Points, in no order, along strands that fork, close into loops and pass close to each other.
(in the rows, 128 means zero)
Two points are linked if the straight distance between their rows is under 218. Some points are linked to none.
K423: [137 140  88  75 139 170 218 143 120 126 132 138 120 104 117 144 148 112
 144 117  89 112 140 117 157 133 190 113  80  92 147 163  94 133 164 158
  91 124  97  71 152 163 130  91 127 103 110 138 137 102 109 171 120 106
 114 124 134 144 156 156 130 107 117 168 152 113 104 110 151]
K562: [143 140 105 131 155 192 218 108 135 136 146 149 128 144 111 103 184 118
 118 122  91 104 162  74 122 141 152 142  74  84 149 150 111 133 170 193
 109 132  90 105 122 157 141 104 159 107  79 123 124 110 130 137 100 113
 123 117 109 132 136 189 147 109 157 135 137 119 113 108 129]
K70: [118 119 145  88 137 132  76 177 109 149  82 110 127 131 121 156 111  76
 130 140  89 119  88 120 156 116 137 119 134 157 129 109 119 114 158 164
 130 115 157  52 145 119 132 175 101  88 134 205 201 131 135 131 144  88
 192 171 122 127 118  50 157 205 143 151 122 160 123  78 219]
K446: [142 151 108  90 133 129 169 145 155 114 135 123 157 130  98 129 139 131
 150 150 148  99 198 108 103 124 201 121 124 154 109 163 158  91 101 132
  74 127 121 156 177 105 150  99 134 126 111  94  62  80 151 163 140 140
  84 125 114 118 145 151 103 176  92 175 123 122 127 129  38]
K421: [114 104 140 121 100 156 136 139 107 146  85 125 129  84 125 144 111 131
 150 113 117 157  93 112 191 113 142  95 111  98 162 140 107 127 187 164
 136 142 131  47 125  86 128 111 130 110  97 168 184  96 150 127 161 119
 167 123 153 108 117  87 120 136 145 134  97 135 101 118 172]
K33: [121 110 136 144 114 135 118  90 102  91 148 118 109 114 156  92  85 125
  56  78 122  89 125 122 151  98 120 134 157 132 146 141  81 122 141 114
 145  85 137  88 106 125 111  85 170 145 145 164 128 128 118 137 135 123
 155 171 150 156 117 120  52 139 131 138 129  84  90 143 138]
K173: [140 102 112 107  90  88 160 122  79  93 111 148 125  47 143 176 105 163
 213  65 192 139  85 123 222 124 156  96  93  67 165 145 108 173 172 140
 121 182 101  96 111  92 140  78 110 104 144 124 140 122 133  96 182 133
 129  91 173 131 112  74 124  84 122 103  84 139  65 159 129]
K69: [105 145 137 177 133 110  63  87 120 138 112 130  79 138 154  51 140  93
  82 137 128  93  83 115  92 138 129 133 188 169 107 112 160 126 131 121
 118 125 159  77 104 140 109 127 182 138 138 159 160 174  83 153 176  95
 151 181 120 132 135 134  95 123 124 140 115 109 138 133 117]
K332: [134 105  97  83 108 151 152 161 164 132  97 107 110  87 106 180 120 162
 137 133 136  94 145 116 156  74 203  86 134 102 121 182 108 131  91  95
 101 131 124 117 176 141 141  81  97  83 113 125 138  84 173 154 171 107
 114 122 131 154 142 124 113 151  79 140 160 165 129 121  76]
K915: [143  85 110 163 110 131 141 137 123 160  97 124 117 116 120 142 104 147
 141 130 111 164 103 162 125 140 112 117  94 112  98 126  95 137  81  96
 167 134 103 127 111 108 136 115  63  82 152 113 187 154 147  99 157 131
 130  77 152 109 135  91 165 112 123 123 162 179 140 154 131]
K618: [116 120 149 146 109 109 111 114  85 134  98 144 100 101 128 105 126 109
 129 116 135 140  66 131 166 154 137 127 143 103 125 121 133 143 166 133
 145 159 141  46  96 103 132 123 132 118 107 168 200 157  93 106 168  83
 170 130 132 124 131  62 105 131 133 132  91 137 114 145 186]
K586: [127 125  88  67 104  94 165 163 156 138 118 123 134  93 100 185 148 133
 171 145 182 112 141 111 140 107 221 113 127  99 123 158 145 130 116 115
  96 150 117 101 176 133 160 102  95  83 113  95 110  77 133 153 171 130
  95 112 115 142 130 123 121 177  71 152 152 149 108 137  51]
K8: [145 153 151  90 134 196 116 194 146 113 102  82 162 104 123 162 140 160
 123 184 143 107 129 144 118  95 183 124 146 152 128 142 142 119  84 115
 108 100 172 152 168 168  79  63 110 135 127 168  77 116 171 190 126 122
 108 182  85 135 143 170 104 119 116 173 114 111 150  72 116]
K538: [108 161 138 149 131 131  69  95 137 112 175 127 129 182 152 119  96 100
  52 129 134 118 124 134  88 136  85 141 180 129 127 133 133 130  83  71
 175  95 180 170 120 128  93 148 150 182 143 151  96 174  82 145 104 144
 140 159 134 176  98 164  92 114 122 154 130  96 162 144 153]
K532: [142 188 146 118 152 156 116 113 180 145 148 105 131 138  71 169 144 167
 141 177 149 150 129 152 108  97  99 107 145 121 141 140 133 105  90 118
 114 143 167 211 151 190  99 116 104 171  92 151  85 111 175 160  75 135
 114 139 108 139 144 185 174  61 152 108 118 114 155 104  88]
K639: [100 181 130 143 109 104  65 123 147 165 164 154 112 162 165  95 147  99
 139 171 102 127 105  97  97 155  84 182 144 128 136 108 179 136 152 165
 127 165 122 123 120 118 105 203 189 212 106 107  79 180  87 126  57 135
 124 160  82 144 141 160 144 128 152 117 127 111 150 145 160]
K777: [ 86 171  89 108 105 155 107 135 105 130 149 126 133 142 160 132 124  87
 128 113  90 133 126 128 145 140  92 169  84 139 126 105  86 161 167 126
 118 133  84  92 105 137 108 106 137 150 171 109 139 147 106 116 106 154
 141 139 126 179 140 118 121 135 107 136 178 125 134 106 163]
K612: [129 129 118 151 105 103 121 112 132 106 129 136 140 112 142 151 107 188
 123  90 172 131 119 135 172 122 167 111 172 123 132 144 141 170 101  60
 151 124 128 175 121  98 116  63 129 165 178 123 118 147 112 132 171 149
 144 118 150 142 134 164 111  64 112 112 147 152 135 148  87]
K713: [118  98 152  89 152 125 131 182 113 154  98 105 142 127 117 149 141 100
 157 166  98 128 100 151 148 129 142 111  99 143 143 103 128 105 158 168
 140  94 171  51 155 151 147 172  89  61 104 158 168  81 147 164 137  90
 157 163 116 101 122  77 163 179 143 148 132 128  88  80 197]
K828: [ 93 182 131 134 137 153  95  99 156 158 128 119  90 185 124  98 174 112
 126 169 119  96 139  77 107  95 137 136 123 161 137 136 152 117 156 148
  66 144 141 115 119 171 129 146 163 127 107 126 137 109 146 122 127 122
 146 169 119 146 140 151 169  95 157  97 159  95 109  86 108]
K302: [137 148 104 134 152 168 224  84 115 125 170 166 124 153 114  98 153 106
 128 100  84 133 159 136 112 169 101 156  95  83 158 129 107 130 151 166
 148 126  76 125 112 140 123 134 140 133  91 112 102 144 110 117  73 121
 112 106 117 158 132 179 122 108 162 132 134 119 135 135 128]
K573: [143  95 151 115 128  73 184 134  78 111 149 181 133 110 149 137 148 141
 161  96 167 147 121 133 140 175 140 151 112 102 144 127 170 164 175 158
 124 143 112  87  85 141 162 101 148 133 150 106 111 164  87 103 119 117
  95  93 112 103 138 117 138  93 134 122  91  84  73 170 141]
K325: [117 134 130 164 152 168 115  96 158 129 141 100 142 191 120  94 136 140
  56 151 161 116 166 113  70 105  96 136 129 154 122 102 125  95  95  91
 139  97 157 190 125 170 142 145 125 108 125 114  90 113 159 124 119 152
 121 141 122 116  96 170 118 131 152 116 127 100 132 127  73]
K975: [ 90 154 156 149 130 193  48 126 159 130 156 113 131 193 152 105 115 114
  99 155  87 113 150 127 117  75  72 139 118 208 104 153  98 131 120  81
 113 109 159 178 119 145 102 118 126 144 126 116 132 122 178 102 113 163
 157 165 138 154 100 107 142 117 159 105 173 114 140  87 144]
K372: [132 151 120  99 147  78 162 117 119 138 131 142 142 149 107  97 154  86
 141 137 158 109 197 100  92 154 156 136 124 192 128 127 156  76 137 170
  91 114 139 115 169 117 157 144 169 132 137  99  81  89 121 164 119 134
  88 147 115 110 145 154 134 181 124 158 138 100  95 122  69]
K803: [143  65 154 141 128 125 139 148 155 131  96 157 132  98 111 163 133 182
 163 123 159 101 150  68 144 105 204  98 120 140 116 172 158 153 134 152
  74 177 121 151 139 135 165 115 125  93 122 102 158 100 173 143 149 122
 114  99 146  85 137 100 200 112  92  82 117 171  92 143 109]
K616: [143 149 105 118 162 143 188  86 126 124 161 151 114 181  94 125 137 110
 137  96  75 156 187 146 112 157  97 123  80 114 133 137  76 123 118 123
 127 123  76 166 110 152 153 138 105 111 117 100 126 144 120  96 100 120
 104  88 139 171 132 128 150 105 126 126 172 142 151 142 108]
K736: [110 118 132 112  78  81  62 154 143 154 140 166 136 129 141 170 116 125
 173 115 161 161 110 129 155 150 122 169 148 128 120 119 163 174 158 109
 134 180 116 119 112  95 106 123 117 171 181 116 157 174  86  82 131 169
 146 104 110 135 124  81 156 137 101 107 140 168 128 155 135]
K441: [150  78 159 158 106  85 119 163  93  87  88 143 143  34 133 118 110 173
 149  83 148 124  98 105 181 107 170 129 129 155 122 129 120 159 145 146
 116 137 129 110 132 104 109  78 174 136 174 155 139 132 143 144 165 129
 130 142 166  93 153  94 126 112  98 105 108 141  90 146 122]
K969: [150 172  83 109 165 177 180 123 169 123 159 124 134 157  87 147 158 135
 136 140  88 133 180 131 101 126 156 112  97 120 121 156  97 127  74 104
 102 116 101 198 152 178 139  83 109 103 110 107  92 122 146 145 111 114
  92 102 123 150 141 178 164  94 112 143 164 153 165 116  70]
K488: [147  78 168  99 150 108 185 170 122 157  95 136 150 100 108 125 127 155
 134 159 111 111 123 125 116 154 162 122 149 137 136 128 185  97 135 166
 142 106 150 102 161 122 139 162 153 126 123 128 118  93 125 183 123 101
  98 146 112  78 154 148 147 157 116 165  95 126 131 143 130]
K145: [134 142 162 146 123 144  55 137 137 116 153 111 166 144 158 152  76 126
  77 121 139 153 124 137 140 125  86 144 166 163 118 144 115 134  86  66
 181  85 164 184 135  93  82 108 146 202 170 159 114 159 109 140 126 173
 157 151 126 143 105 146  96 138 115 152 123 126 158 127 165]
K182: [163 128 119 119 110 158 174 142 151 139 137 150 139  90 111 186 111 185
 194 140 109 146 125 164 154 120 163  89 139  72 138 177 161 131 105 131
 123 155  77 183 141  87 116  90  97 178 110 102 102 104 153 148 135 148
 119  56 128 121 116 182 131  90 116 120 107 167 155 143 105]
K551: [117 124  80 197 131 100 102  71 156 134 120 118 122 139 138  87 120 148
  86 105 167 126 122 126  89 131 111 143 144 139  99 108 134 110  83  64
 155 134 115 164 110  75 169 123 127  81 151  93 134 146 106 101 184 142
 129  79 144 106 115 136 118 127 123 116 135 167 136 156  49]
K809: [154 153 119 124 152 187 154 116 174 166 143 102 132 149  64 139 127 150
 145 178  87 127 149 154  89 107 126  97 132 129 128 150 133  85  70 103
 134 132 135 191 167 157 117 130 104 123 111 137  93 111 173 176 123 116
 103 113 115 114 149 181 171  80 137 162 140 161 177 113  73]
K750: [151 118 164  97 160 120 127 185  83 104 102 125 146 114 157 119  87 111
 123 106  58 140  98 158 137 161 121 156 130 172 116  94  93 134 143 159
 139  70 114  97 128 122  96 128 173 151 178 189 137 176  90 155 108  93
 115 174 115 121 161 107 121 157 105 167 120 139 145 122 204]
K355: [137  87 169  92 144 103 141 168 128 145  86 108 149 127 135 114 116 154
  70 154 151 107 136 115  87 136 146 135 184 149 135 105 172 110  97 135
 142  90 179 146 140 149 134 168 147 144 147 155 107 124 136 162  91 109
 103 188 125 103 156 156 118 164 108 140 109 110 127 131 128]
K732: [107 116 146  96  95  98  63 207 122 149 125 156 157 122 157 160 116 118
 170 121 133 158 123 124 154 149 119 173 117 183 113 111 140 157 164 134
 132 150 116 117 132 107  98 127 149 164 206 128 136 158 116 122 128 159
 128 147 109 108 141  72 172 170  77 139 144 153 131 130 157]
K755: [115 123 111 168 102 122  72 147 155  99 119 114 162 127 158 141  99 158
 129 106 159 141 145 104 163  84 107 139  86 185  86 123  81 189 119  60
 114 124 136 171 137 103 111  61 128 129 191  84 146 123 167 100 170 178
 137 122 167 126 126  99 133 129 106 104 159 157 127 121 108]
K644: [101 158 159 167 159 128  80 126 111 119 171 134 114 205 139  53 138  73
 119 156  83 146 117 184  66 143  39 139 111 183  90 105 109 110 104 115
 122 146 146 181 116 165 115 205 140 153  95 102 117 163 104 109  74 141
 105 133 119 145 127 113 119 140 120 111 146 112 178 115 162]
K907: [129 148 158 181 124 166  46 101 160  88 105  96 110 133 124 143 126 154
 101 162 169 165 104 147 133  82  59  97 138 119 111 119 121 132 120 102
 136 135 172 196 118 151  94 110  68 144  94 135 154 100 160  65 133 176
 152 123 136 140  76 114  93  80 182  57  75  79 160  95 136]
K418: [103 125 114  96 137 124 151 143  81 123 152 167 133 108 173 117 158  58
 163  91  70 117  98 119 151 178 142 164 122 128 151 143 139 163 215 156
 128 117  93  26 106 130 124 184 171 132 163 148 161 185  48 140  87  96
 148 168 116 123 151  84 135 136 138 179 140 122 116 144 222]
K903: [123 166 100 169 145 140 107  67 174 155 142 119  97 194 125  80 161 121
  89 152 117 111 160  96  86 126  76 127 108 103  99 107 102 129 101 110
 124 154  93 179  95 124 173 166  97  98  87  56 151 134 129  38 141 134
 125  80 104 138  92 122 146 154 160  79 137 151 169 145  64]
K6: [ 85 177 120 147 113 105  69 103 117 126 126 130  72 152 160  86 173  68
 112 151 141 109 107  86 118 122 138 139 134 170 119 120 157 125 181 152
  64 153 148  57 116 152 126 133 170 131 116 141 164 129 107 111 157 123
 149 168 114 145 135 127 118 118 127  98 144  74 108  99 130]
K674: [117 158 118 153 130 187  94  88 191 157 130 107 106 176 127 120 155 137
 101 167 109 122 155 110 110  74  84 129 104 123 111 128  91 130 124 146
 130 143 101 180 111 133 136 126  87 110  77  85 146  92 177  52 111 165
 141 105 126 156  77 141 152 139 191  63 137 128 147 104  86]
K928: [133  91 167 131 139  71  83 140 112 132  85 128 117 114 149  89 118 114
  68 124 128 100  89  98 101 144 149 145 194 163 115  96 156 135 116 121
 146  97 172 101 121 132 121 152 178 134 159 184 157 170 101 152 129  88
 140 187 133 116 159 114 127 171 105 123 127 126 123 157 138]
K241: [134 148 131  85 105 137 154 136 146 121 181 133 162 135 138 164 114 153
 115 115 139 131 153 135 162 135 114 155 159  68 164 141 147 162 143 120
 138 113  96 179 123 108 106 106 123 221 125  94  76 123 125 125  64 172
 125 111 131 173 119 179  97 137 115 103 133 117 120 128 136]
K634: [131 134 102  91  96 188 110 186 171 146 101  99 132  92 114 195  97 154
 156 151 107 122 133 145 165  71 166  92 128 102 107 166 102 150  91  98
 126 126 123 133 178 124  85  45  80 130 146 131 135 108 188 139 161 147
 136 121 120 146 138 135 120 135  96 156 153 182 172 102 113]
K880: [133 121 129 111 137 161 195 142 152 165 153 168 144 139 117 123 167 157
 147 145 117  95 163  59 136 144 171 139 107  75 154 165 178 138 182 201
  98 159  98 128 130 146 152 153 173 154  77  85 101 104 118 152  75 115
 106 110  93 106 149 175 179 121 143 125 110 125 107 145 132]
K963: [120 130 109 148 118 108 156  59  97  86 135 128  70  90 146  75 122 119
 101  66 140  93 104 110 165 102 149 128 132 131 142 150  80 122 157 125
 109 120 112  53 111 113 123  70 172 114 134 163 143 135  98 116 169 101
 160 148 156 148 141 119  73 107 142 128 152  87  75 155  87]
K575: [118 133  94  92  73 128  93 171 186 185 138 142 128 146 139 178 128 136
 178 141 133 151 124 127 147 120 135 152 136  96 128 146 134 176 136  97
 146 158  89 142 133  93 110 120  85 160 160  96 157 150 120 102 119 170
 137  90 115 137 135 131 176 134 117 121 185 203 146 144 109]
K863: [ 95 155 153 176 146  86  70  97 107 105 170 141 112 176 159  54 118  80
 123 131 128 141 142 161  76 149  63 131 135 217  93 110 139  89 122 134
  98 130 147 151 123 114 129 170 182 149 113  93  94 132 104 116 117 149
 102 129 132 139 100 107  84 163 109 109 128  83 143 125 117]
K179: [172 115 121 193 127 116 129  77 167  41 144  98 163 121 143 143 107 186
 102  66 172 135 182  98 148  99  93 103 125 117 116 154  80 135 116  71
 131  93 105 233 115  76 169 108 104 119 143  85 113 121 143  61 163 186
 140  82 176 135  67 123  83 100 147  89  90 142 138 147  82]
K281: [169  51 135 166 108 102 168 158  92 133 100 136 141  70 123 146 102 191
 146 104 143 142  96 156 144 139 154 110 116  95 115 136 138 144  84  94
 164 145 108 148 110 104 150 111  82  91 164 130 154 160 145 121 159 120
 124  79 147  69 155  96 162  86 110 125 119 180 115 186 144]
K44: [133 130 110 156 176 177 166  89 146 123 132  97 145 173  79 118 160 124
  70 121 155 140 169 161  57  99  87 109 111 119 121  88 104  75  78  92
 162  89 135 206 149 181 152 137  77  82 117 135  82 115 163 119 128 157
 106  94 105 107 101 178 120 133 159 125 121 121 167 124  59]
K970: [134 157 125 108 118 208 106 169 171 140 137  92 149 117 108 161 108 142
 160 176  86 140 142 163 134  93 134 117 123 157 118 165 113 110  92 106
 119 117 130 164 182 123  71  66 107 148 132 135  85  99 200 169 129 156
 120 136 108 136 126 160 129 113 122 172 139 152 166  91 108]
K638: [131 103 145  90 159  78 123 157  85 124 120 158 123 127 185  95 135  53
 123 111  67 109  89 119 117 177 129 162 153 147 124 105 146 140 176 189
 134  85 117  60 114 137 123 199 191 134 152 159 151 188  55 151  87  81
 121 197 117 125 142  96 141 182 126 176 122 121 133 143 212]
K269: [112 143  95 175 153  93 129  59 140 127 147 143 107 184 130  59 146 104
  84 109 138 108 172  97  92 161 103 140 126 129  95 104 117 118  92  82
 126 143 108 154  95 101 178 156 140  84 126  78 132 163  95  79 165 107
 120  85 126 128 117 122 134 162 117 108 153 165 140 164  64]
K679: [124 112 125 128 118 143 159  87 114 106 138 112 112 126 134 138  93 137
  51  99 159 122 131 163 126 117  94 116 168  69 158 112 103 107 112 103
 187 101 141 126  96 134 119 115 107 148 108 158 109 113 121 120 115 131
 142 129 143 165  94 161  43 139 145 117 111  83 116 144 131]
K840: [133 114 149 142 146 130 160 116  85 120 130 144 104 160 132  66 140  86
  89 132 102 122 100 158  95 161  91 130 138  95 126  92 123 132 141 153
 144 113 152  86  97 173 124 189 130 122  91 153 150 156  96 115  99  91
 115 155 127 140 143 123  90 135 138 133  96  93 132 133 195]
K172: [104 138 120 153 108 159  56 119 171 108 154 101 151 178 168 125 111 143
  89 121 141 121 159  92 144  66  86 139 107 190  97 149  77 163 125  53
 114 101 146 177 120 125 126  75 130 125 152  79 148 110 170  92 162 178
 153 148 147 160  78 101 125 128 139  96 167 112 126 102 112]
K290: [150 123 125 174 137 101 152  48 135  45 154 127 123 117 131 103 105 162
  99  56 152 126 184  99 152 120 120 116 126 132 128 152  70 125 121  85
 120 109  99 168 101  80 159  95 144 105 132 109 112 127 139  72 168 136
 143 104 176 153  91 104  76 117 127  95 111 124 109 168  73]
K734: [140 127 128 138 138  51 147 104  87 110 149 168 143 126 135 116 122 124
 167 103 175 172 144 162  97 190 109 153 120 153 129  97 168 122 143 152
 114 130 110 118 109  97 156 126 149 136 152  89  86 148  81 117 121 137
  79  71 113 116 133 136 120 117 124 124 111 106 105 152  94]
K275: [ 92 180 156 146 143 158  43 136 139 151 151 114 124 202 138  88 135  79
 138 183  63 133 118 177  83  98  46 141 118 214  93 110 107 104  96 103
 120 141 148 182 117 148  99 184 105 145 111 114 116 146 144 113  88 139
 142 159 125 141 127 111 166 130 157 107 173 140 165  87 153]
K771: [134 123 151 107 125  85  93 194 115 140  56 112 136  93 104 171 153 155
 161 159 191 140  94 108 152 110 214 120 135 156 127 126 151 136 115 152
 100 129 167  84 161 168 122  96 119 108 159 188 145 117 135 176 187  97
 131 165 117  93 159 105 165 112 114 133 138 130 106 102 126]
K653: [111 150 121 145 127 178  79 100 180 141 117  99  96 159 118 150 147 135
  69 175 162 140 120 141 105  78  67 119 136  71 137 108 119 124 118 115
 160 141 148 173 109 166 115 130  61 120  67 128 161  90 164  74 101 149
 144 115 125 158  78 152 121 124 190  58 105  84 145 104 101]
K392: [134 130 147  60 135 119 119 204 114 141 101 136 147  95  93 201 131 125
 192 155 112 148 111 127 170 136 204 110 131 160 132 167 155 132 140 153
  95 122 152  84 187 157 118 114 113 120 149 170 145 118 131 182 150  92
 133 158 108 111 158  77 163 126  85 175 128 145 134 110 169]
K680: [126  81 152  87 131  76 157 142 133 161 121 147 132 103  92 171 134 140
 143 149 169 127 134 116 137 155 150 113 154 105 162 125 197 107 144 148
 144 142 166  89 148 131 168 168 127 108 117 110 145  78 122 161 126 116
 125 119 119  96 130 112 153 158 117 130  91 112  93 143 130]
K264: [107 123 153  91 142 156 152 160 109 145 130 133 141 116 135 146 138 116
 176 133  91 155 131 117 167 133 122 114  73 141 153 136 131 112 210 196
 102 143 118  63 138 119 146 147 144 114  99 125 145  68 158 131 116 135
 132 132 129 104 122  81 146 145 128 139 111 101  86  92 188]
K526: [104 147  97 140 122 132 129 119 132 176 165 151 127 166 142  84 162  81
 143 161  89 102 122 101  91 164  79 164 115 108 148  95 165 110 162 197
 147 159 108  91 133 128 124 236 178 152  84  79  93 125 100 145  62 131
 125 149  80 126 124 168 148 174 184 146 127 117 141 125 160]
K776: [138  94 130 137  93 112 143 146  93 103  92 134 130  38 126 144 111 150
 180  87 159 139  90 103 197  99 172 104  94 116 154 142  96 141 173 163
 114 163 114  68 143  98 123  77 147 101 133 150 155  91 155 138 191 131
 137 118 177  96 121  81 128 111 119 122 101 143  77 128 129]
K286: [127 135 132  77 114  98 116 160 116 135 117 152 128  80 101 227 117 140
 205 122 152 177 121 134 208 141 167  73 127 102 157 159 163 139 159 151
 100 161 139 105 154 140 125  93 114 140 148 153 146 107 122 151 153 115
 143 102 121 126 141  76 169  84  96 136 108 133 129 123 162]
K703: [102 173  95 107 115 150  64  75 164 139 187 132 105 172 148 126 105  72
  87 121  82  99 139 115 111 135 109 155 184 115 155 157 122 135 104  94
 158 137 135 153 132 108  88 190 159 193 136 150  99 183  86 137  70 142
 167 173 140 194 106 160 104 121 147 167 161 132 165 135 160]
K527: [184  99 122 137 123 133 204 125 126  94 137 120 149  85 129 162  98 195
 178  80 138 134 148 177 159 134 135  86 143  68 133 173 138 137  90  92
 136 129  57 233 132  50 144 107  70 156 136  94  98 132 160 109 158 164
 113  36 166 106 105 163 106 110 119 103 111 179 133 158  97]
K221: [141  88 140 145  95  62 120 171 105 102  68 117 135  47 124 137 144 183
 112 115 216 112  86 108 129  99 200 135 155 128 126  97 152 145 109 135
 121 121 157 109 133 140 147  96 140 112 168 150 124 124 117 154 164 120
 126 151 129  74 163 135 124 105 121 121 112 123  92 148  95]
K401: [106 148 161 127 145 138  95 122 146 157 111 101 117 189 134  97 147 117
  92 177 151  95 147 109  70 109 120 146 148 171 137  97 161 110 108 128
 113 114 176 144 121 177 119 171 137 136 126 141 106 109 158 142 112 116
 130 194 123 131 127 163 142 136 150 114 134  86 109  92 124]
K362: [110 187  98 146 133 124 123 112 129 132 192 155 153 181 145  85 151  98
 125 140 114 142 139 139  76 163  82 185 130 145 135 118 142 152 113 119
 141 122 116 159 115 141 109 148 183 184 132  96  63 189  66 149  55 128
 102 138 106 152 157 197 139  98 146 133 159 119 152 136 127]
K398: [130 116 167 139 130 121 151 108  81 112 126 129 112 126 128 122  95 122
  89 102 146 157 102 195 121 157  82 128 150  87 132  94 111 118 117 125
 183 123 137 114  90 120 103 148 107 157 110 153 123 152  95 110 109 131
 123 114 134 147 116 124  57 137 129 123  92  97 141 136 173]
K181: [120 150 123 137 134  81 105 117 113 115 154 128 155 143 131 111 106 106
 151 119 158 169 167 154 105 162 104 149 115 199 120 100 144  99 121 143
 116 114 124 142 137  90 142 126 160 150 154  97  77 113 118 137 116 159
  87 108 126 124 122 136 110 159 103 136 143 103 119 113  80]
K56: [144 144 139 107 105 146 125 155 143 144 114 144 129  81  99 211 114 170
 210 146 124 175 116 149 182 119 152  65 136  86 143 170 156 121 132 156
 118 164 125 140 153  99 105  99 104 175 110 146 127  97 155 157 134 140
 142  88 121 110 129 142 158  74 116 117  97 156 159 116 151]
K185: [106 134  87 110 131 138  82  80 137 147 146 133  92 170 131 110 112  45
 103 138  41  78 134 102 109 134 122 141 171 107 138 122 139 126 122 129
 135 147 136 110 120 128 101 247 158 144 122 148 150 152 101 136  75 108
 169 182 152 164 128 130 125 150 142 156 162 138 162 124 196]
K200: [119 108 115  97 124  89 202 137  91 132 167 183 120 131 149 137 178  89
 170  99 127 118 130 114 147 176 144 156  90 110 162 158 154 149 203 156
 117 133  99  36 112 153 163 134 153  97 141  96 147 160  58 119 112 110
 117 121 110 113 141 103 160 110 134 153 142  91  74 161 162]
K22: [144  99 137 164 160 127 181 101 104 141  92 103 134 139  80 118 130 146
 109 131 147 156 125 159  72 139  97 101 105 113 118  74 131  70  99 134
 156 119 143 141 128 166 161 177  78  78 113 128 122 111 153 125 142 119
 109  86 121  75 128 131 128 126 145 122  99 119 148 133 107]
K405: [147  73 113 126 124  94 223 121  81 115 119 138 116  81 113 128 121 179
 120  82 144  92 104 128 142 131 190 120 125  81 142 132 109 146  94 110
 154 131 101 111 114 123 170 100 105  86 142 136 140 146 116 130 159  86
 125  98 152 101 158 124 133 107 122 137 152 167  89 188 103]
K797: [154 115 145 111 118 162 149 197  98 125  97 108 162  78 114 184 124 167
 123 136 140 152 104 152 156 128 144 132 102  80 124  95 112 157 111 148
 154 111 132 124 126 152 106  63  94 135 139 160 124 131 153 154 126 121
 113 120 114 117 149 146 127 113 112 135  99 122 132 103 179]
K363: [139  93  88 185 114  97 122  95 136 118  91 101 103 104 131 115 116 151
 108 100 158 146 118 150 106 121 102 121 101 122  86 106  90 127  79  85
 155 142 101 151  96  93 173 127  62  56 135  93 166 134 141  62 175 138
 138  72 157 116 112  81 122 127 133 101 134 164 136 160  87]
K82: [111 113 140 127 123  94 127 110 130 155 110 133 117 142 125 126 146 123
 115 162 186 134 125 104 108 138 115 119 145  84 152  80 186 105 163 172
 143 148 167  83 116 124 157 184 133 123  83 114 128  71 125 115 128 116
 128 119 113 109 103 146 117 158 156 101  76  77  87 124 127]
K798: [141 106 156  87 136 174 130 198 154 159  74  78 156 120 109 145 117 156
 152 198 105  79 127 131 102  96 197 109 158 148 105 139 156 107  73 100
 108  99 185 146 180 156 103 133  87  80 122 159 118 113 186 176 121  83
 104 166 105 103 168 134 140 151 107 163 136 164 148  84 127]
K60: [121 117 151 151 148 109 105 119  90 126 109 122  89 133 139  42 132  72
 105 147  90 115  59 172 111 159 107 103 150 130 111 109 114 101 154 144
 130 132 157  62 105 140 132 187 130 103  76 176 212 147 104 121 146  70
 149 159 131 129 119  49  79 174 122 140  87 121 138 117 212]
K930: [135 119 126 155 124 117 146 101 112 117  99 118 119 118 107 132 136 136
 133 139 172 180 121 145 121 133 102 106  97 101 136  83 136  92 144 166
 140 141 147 103 107 131 157 136  95  91  84 117 127  76 143 104 145 130
 112  90 130 109  91 124 103 120 160  98  73  87 112 111 118]
K529: [151 125 119 160 120  74 147  57 102  69 124 148 101  86 142 113 109 147
 181  72 174 135 118 119 163 147 137 124 114 119 134 132 122 152 170 134
 110 163 101 120  96  68 150  93 140 108 127 104 128 143 126  68 168 137
 129  83 162 148 105  98  92  78 127  82  91 132  94 157  87]
K388: [ 83 130  80 133 117 105  90 106 119 170 156 148  94 171 156  67 151  40
 123 151  68  66 122  95  97 161 105 138 145 124 130 112 159 120 150 153
 118 164 126  74 119 135 132 252 166 119 107  95 153 140  87 132  97 107
 152 169 125 160 130 109 141 173 138 141 158 131 138 131 174]
K63: [144 137 162 129 152 130  83 174 108 104 119 100 164 147 156 118  93 132
  99 128  99 153 117 154 128 138  98 149 128 203 103 105  99 130  96 101
 142  65 155 155 136 137  88 109 154 158 184 176 110 166 114 154 117 121
 118 171 137 130 149 130 119 143  96 158 147 128 162 105 170]
K831: [142 141 123 112 128 218 125 160 148 160 128 114 143 110  95 173 140 112
 144 163  60 156 107 161 132 126  89 139 103  83 125 122  91 127 121 153
 178 137 118 139 139 134  74 126  68 132  95 172 165 130 152 142  74 131
 155 117 105 131 132 162 182 115 167 140 123 167 181  92 180]
K608: [168  97 126 159 135 126 178  99 148  91 148 107 169 118 123 136 108 180
  92  73 159 126 183 148 137 121 121 110 159  86 131 152 131 117  81  70
 150  98  86 250 129  56 181 126  93 135 136 104  78 124 139 106 155 173
 118  58 152  98 108 172  90 132 115 110 115 164 144 158  77]
K415: [157  96 117 145 124 101 219  93  72  95 122 124 108  76 115  73 124 152
  92  76 148  83 106 129 124 105 176 134 106 102 128 112  69 113 101 133
 139  85 110  77 114 121 158  93 138  85 121 162 132 130 109 129 152  75
 136 114 153  93 159 131  99 121 158 155 140 130  75 179  94]
K31: [139 168  71  71 149 181 170 118 148 105 161 105 122 134 103 158 148  99
 117 128  90 117 169 138 125 122 137 128 116 123 151 150  90 123 118 127
 101 104 129 137 151 202 103  95 120 112 113 139 105 103 141 164  86 126
 113 160 125 184 146 178 115  98 123 163 168 100 137  80 120]
K699: [114 107 170 108 122 106 103 178 111 139 122 155 133 104 164 130 131 122
 175 118 100 160 115 104 163 144 124 152 108 187 124 127 152 142 208 185
 100 151 111  82 122 103 111 134 186 149 163 127 148 125 141 118 125 151
 126 150 118  97 131  63 163 154 103 118 118 116 111 129 171]

A piece is two or more points that can be reached from each other along the links. Count, over all rows, the pieces, the separate loops (a circle has one, a figure eight two, a Y none), the forks (points with three links) and the tips (points with one).
pieces: 3
loops: 4
forks: 10
tips: 8

Name the points in between on the shortest way along the links from the first point to the second, in order.
K145; K734: K63 > K750 > K638 > K418 > K200 > K573
K529; K405: K173 > K776 > K421 > K618 > K60 > K840 > K398 > K679 > K33 > K963 > K415
K221; K907: K441 > K776 > K421 > K618 > K60 > K840 > K398 > K679 > K33 > K963 > K415 > K405 > K281 > K915 > K363 > K551 > K269 > K903 > K674 > K653
K332; K975: K586 > K446 > K372 > K181 > K863 > K644 > K275
